Points on a hilly landscape, in no order, each with its height.
From any point a ball takes the steepest step (drop divided by distance) to one of its 5 nearest points. It stops when none of these is lower. Distance is the straight distance between rows; heights are no part of it.
Non: [151 151 100 135 123 155 148  81 165 106 120 136 177 177 139 167  81 115
 103  96]  h=26.3
Fuden: [ 95 127 147 200 114 132  87 135 136  93  78 118 103 131 144  96 121 162
 187 127]  h=39.2
piro: [123  99 147  99 168 125 137 151 120  97  72 132 100 115 108  60 120 188
 131 109]  h=23.6
rirob: [104  73 129 152 116 120 122 126  96 102  70 148 118 125 107  85 115 198
 145 136]  h=29.2
Tevif: [134  83 146  85 175 102 150 128 114 136  86 129 111 102 114  84 143 159
 138 128]  h=33.3
Beret: [121 167 136 193  76 156 165  83 148  62 105 171 181 199 105 169 116  46
 123  92]  h=53.8
dinuz: [ 92 154 162 127 135  70  77 169 115  84 163 130  81  87 116  79 169 158
 146 194]  h=1.9
fimek: [124 106 122  53 166  94 113 170 128 152 141 136  44 119 172 121 151 155
 140 165]  h=44.1
Zopev: [ 90 132 143 152 112 139  83 147 145 106 136 121 109 121 122  97  94  90
 171 145]  h=34.3
pifez: [137 138 105 136 115 123 126 110 154 111 107 119 151 141 142 144  45 123
 136 104]  h=21.3
kere: [100  92 123  90 122 113 110 184 141 106 110 116  74  83 156 105  89 156
 170 166]  h=26.6
balug: [149 165 151 156 129 130 164  98 123 120 125 126 185 162 108 140 136  45
 107 127]  h=43.2
Piz: [149 107 103 115 135 145 109 140 135 145 105 137 149 107 126 136  62 171
 129 118]  h=20.1
Musa: [147 111 118 123 138 153 165 137  94 135 104 167 172 136 100 112 116 200
 124  70]  h=26.7
soz: [161 141  96 104 151 161 124 104 156 138 153 126 145 147 148 177  82  68
 129 153]  h=24.0
kuz: [123 128 105  77 147 138 112 144 123 150 164 125 108 118 153 156 131 125
 136 144]  h=20.7
bul: [129 176 115 125  95 138 186  78 164 131 137 128 153 172 119 155 140   4
 104 124]  h=36.2
lubi: [125  84 106  67 162 111 115 146 134 132  96 110 123 103 141  98  98 168
 146 133]  h=21.0
Balal: [139 103 127  97 167 126 136 155 120 159 130 131 131 104 149 142 149 164
 114 114]  h=47.1
porit: [115 145 144 149 119 111 106 145 138 123 114 107 127 126 136 115 123  95
 155 179]  h=35.4
Deri: [133 156 116 129 117 136 113 142 129 158 184 108 116 121 118 166 132  49
 101 140]  h=44.8
Fim: [144 170 139 187 115 157 138 111 139  94 120 166 174 163  95 147  70 101
 102 101]  h=44.5
zes: [127 122 110 139 157  99 118 153 123 136 106 118 131 107 132 101 110 139
 127 155]  h=35.7
Ral: [110 103 159 180 117 138  91 126 103  95  97 122 131 130 114 103 115 143
 124 119]  h=47.5
raned: [147  90 101  97 130 159 165 135 100 110  77 155 147 115  75 120 163 205
 111  95]  h=32.4
rabo: [152 186  88 114 109 165 178 101 131 151 154 111 124 171 132 191 138  59
 107 116]  h=61.7
riku: [133 158 122  77 142 139 113 159 158 173 171 116  77 133 176 150 126  99
 146 138]  h=35.1
Nufa: [130 148 115 157 128 154 160  90 126 114 145 136 170 149 123 135  95 109
  84 108]  h=38.2
Bupi: [126  80 140  63 149  84 132 154 114 114  98 117  78  96  96  77 136 182
 147 148]  h=31.6
lor: [134 120  99  59 161 113 115 138 122 179 136 119  99 118 167 118 146 145
 151 117]  h=40.4
der: [ 96 108 150 170 123 109  63 126 129  89  74 124  92 125 128  85  95 147
 195 142]  h=34.4
Velum: [153 133 120 159  89 166 178 104 124  94 137 123 177 140 107 163 107 103
  79  88]  h=35.9
Rigap: [150 100  95 101 140 123 146 141  95 148 141 135 152 128 107 133 193 176
  95  87]  h=41.8
zago: [131 123 164 148 134 129 111 125 121 111  81  87 154 118 120 106 104 156
 165 122]  h=44.9
dav: [145 181  96  98 119 158 178  84 168 165 166 121  93 171 152 179 141  24
 116 114]  h=60.9
lopu: [138  84 123 127 154 112 119 133 100 126  75 139 106 108 107  61 139 211
 143 102]  h=13.5
Zovel: [160  75 120  88 162 107 120 125 148  92  60 110 104  99 130  77  65 207
 149 133]  h=20.0
fetof: [134  93  90  41 174 102 131 155 119 163 124 155 107  96 133 108 153 186
 130 134]  h=35.3
Nok: [121 163 132 178 105 152 117 109 136 111 105  99 155 143 141 134  78  93
 155 144]  h=26.5
megef: [ 99 119 161  91 134  78  82 144 111 114 156 140 108 104 101 101 180 140
 112 183]  h=14.2
pof: [157 109 105 148 145 154 133 109  81 118 103 158 157 147 113 145 111 169
 106  90]  h=31.5
nibon: [142 139 137 138 107 141 171 106  91 143 129 169 160 130 106 139 131 140
  89 116]  h=42.0
Tik: [134 162  94 101 135 134 142 128 165 170 172 135  99 131 159 183 116 134
 130  99]  h=45.3
Nabib: [ 73  86 154 200 109 130  87 140  79  82 108 160 121 122 114  72 144 176
 151 114]  h=50.8
bedun: [137 160 143 176  91 133 170  79 141 135 151 127 152 145  98 141 147  65
  78 144]  h=51.3
pido: [136 126 153 137 119 127 111 152 132 154 148 105 146 111 124 115 153  78
 126 146]  h=44.7
kiba: [150 130 117 112 129 147 122 110 139 165 115 140 144 138 131 154  92 135
 136 116]  h=11.6
Viz: [152 155 121 131 121 150  97 131 190 118 152  77 102 139 153 147 120  29
 146 141]  h=40.5
gov: [ 59 107 176 145 114  74 108 141  97  99 119 121  97  89 127  60 170 163
 147 174]  h=22.6
Fude: [107  88 158 141 142 107 124 122  74  98  87 171 102 117  59  80 153 213
 126 123]  h=38.9
kifu: [121 166 124 138 140 132 157 151 110 182 169 128 116 122 159 173 208 168
 126  81]  h=62.3
mov: [113 171 152 140 109 133  62 144 163 109 122  89 107 121 157 112 124  45
 181 138]  h=38.0
Zabiz: [138  71 109  74 153 131  83 171 144 136 125  90  76 118 141 125 102 126
 149 162]  h=30.7
reg: [143 103 118 151 135 136 133 127 104 121  83 123 130 121 114  86 131 197
 111 122]  h=23.9
Kufev: [137 122 121 119 119 120 105 118 160 121 150 112 169 135 118 125 111  92
 149 155]  h=34.1
tiv: [142 168 113 103 126 166 168 117 140 180 159 129 104 157 179 189 134  90
 124  87]  h=55.1
nibu: [118 143 156 196  96 145 141 112 114  85  89 148 170 140  95 131 137 130
 126 117]  h=49.9
kuv: [ 83 105 145 143 128 114  98 156 112  84 108 137  87 142  94  81 158 175
 164 131]  h=41.5
sifi: [116 133  98 133 154 139 144 104 111 159 134 162 152 124 153 171 155 173
 107  92]  h=53.1
Dol: [125 136 110 135 136 108 117 139 150 114 123 113 136 120 150 124  97  95
 146 145]  h=27.7
zasom: [143 165 132 153 108 153 150  98 182 109 118 134 142 156 151 143  89  30
 133 120]  h=31.8
fiz: [152 103 119 123 143 143 160 117 101 148 137 106 161 123 117 129 135 180
  91  91]  h=38.4
vive: [134 154 154 171 105 141 148  94 171 115 136 107 143 163 124 148  99  31
 120 120]  h=35.2
Bonit: [134 143  99  96 127 146 129 130 129 173 174 127 129 154 176 180 146 121
 140 100]  h=43.5
Lukag: [135 160 118 101 116 125 123 148 138 190 189 113 109 141 172 150 169  90
 129 125]  h=43.3
Gebab: [ 74 145 153 134 122  93  84 143 131  92 109 112  81 105 124 102 127 138
 191 183]  h=24.2
badan: [131 102 137 100 144  72  84 154 135 167 176 109  99 102 127 118 160 134
 143 188]  h=28.2
terud: [132 111 122 113 150 133 137 141 129 182 157 140 140 119 154 114 147 125
 109 143]  h=39.6
bita: [135 141  99 155 135 155 197  92 115 175 192 152 143 161 143 181 199 155
  87  74]  h=72.1
zibag: [119  75 116  68 155 100 138 153 106 151 121 163 101 111 132 120 207 210
 109 152]  h=22.7
Vuri: [135 156 132 138 114 121 133 118 101 156 168 118 148 115 105 130 185 113
 107 143]  h=50.9
tibi: [ 85 140 160 221 100 138 106 108 137  66  72 133 133 132 128 109 102 114
 181 118]  h=44.3
Bati: [144  92 123 122 145 141 140 134  90 128  89 143 115 112 119  89  99 199
 127  83]  h=21.7
laro: [135 141 147 198  92 163 139  84 121  82  87 164 196 177  73 160 134  91
  92 105]  h=49.2
Mis: [153 154 138 158 111 139 170  85 135 148 172 158 177 162  80 179 158 100
  88 105]  h=52.9
Seked: [149 106 120  42 152 116 111 158 130 120  97 124  59  79 139  95  91 175
 136 115]  h=11.3
nenum: [133 141 129  66 142 104 108 165 135 189 170 130  98 112 152 111 166 155
 119 131]  h=39.3
Lal: [132 134 149 113 118 121  91 161 134 126 182  84 111  94 133 113 136  68
 152 206]  h=39.7
lifa: [ 92 111 162 139  99 116  81 139 140  95  99 107 107 105 146 103 115 129
 151 181]  h=20.8
kurem: [147 139 144  96 111 117  99 180 167 145 174 113  71  84 156 125 101 113
 146 177]  h=45.0
Rako: [127 136 155 213 101 111 134 113 104 106 156 135 169 111 101 119 133 121
 106 125]  h=54.0
tuzet: [146 155 129 152 108 137 183  81 155 111 131 138 169 186 141 150 108  51
 110 108]  h=34.2
mazip: [121  86 150 144 106 102 130 147  97  84  63 104  99 111  96  80 120 214
 135 143]  h=31.7
femo: [109 170 126 157  96 124 150 107 143 129 155 126 165 160 138 157 162  51
 124 143]  h=44.4
zer: [151 158  99 150 124 161 174  83 112 119 146 163 172 150 110 189  99 128
  76  96]  h=37.9
Geb: [100  90 154  76 133  83 103 148  95 115 144 131 102  83 114  95 169 170
 120 193]  h=24.1
Fegun: [162 128  95 101 156 123 126 158 156 168 146 116 135 127 159 159 123 129
 120 116]  h=39.8
dagep: [125 157 144 207  94 163 161  99 116 107 127 153 202 149  94 156 144  82
  95 101]  h=44.6
Takat: [ 97 107 164 154 108 101 106 156 123 103 139 132 133 114 116  83 135 157
 132 172]  h=37.2
misu: [116  99 145  62 151  87 104 144 116 149 173 119  97  90 141 131 183 129
  97 165]  h=24.3
fis: [138 169 114 132 123 153 169 102 130 178 160 133 154 159 150 189 153  91
 105  83]  h=63.0
tudu: [130 131 126 107 130 135 103 151 157 144 138 110 127 123 155 135  76 115
 132 141]  h=23.4
Vuf: [139 132  78 145 158 143 159  74 131 137 138 108 154 153 136 217  74 140
 105  50]  h=31.9

For each start below, name the point where the ball stops.
nibu | kiba
laro | kiba
rabo | kiba
balug | kiba

Call two points neighbours if one is among the 5 nearest of the other. Go from one point of each pair to the other, from neighbour to neighbour, staying as low as possible. Name the highest point that can't be avoided.
lifa, dinuz | Gebab
zibag, dinuz | Geb
kiba, Seked | lubi
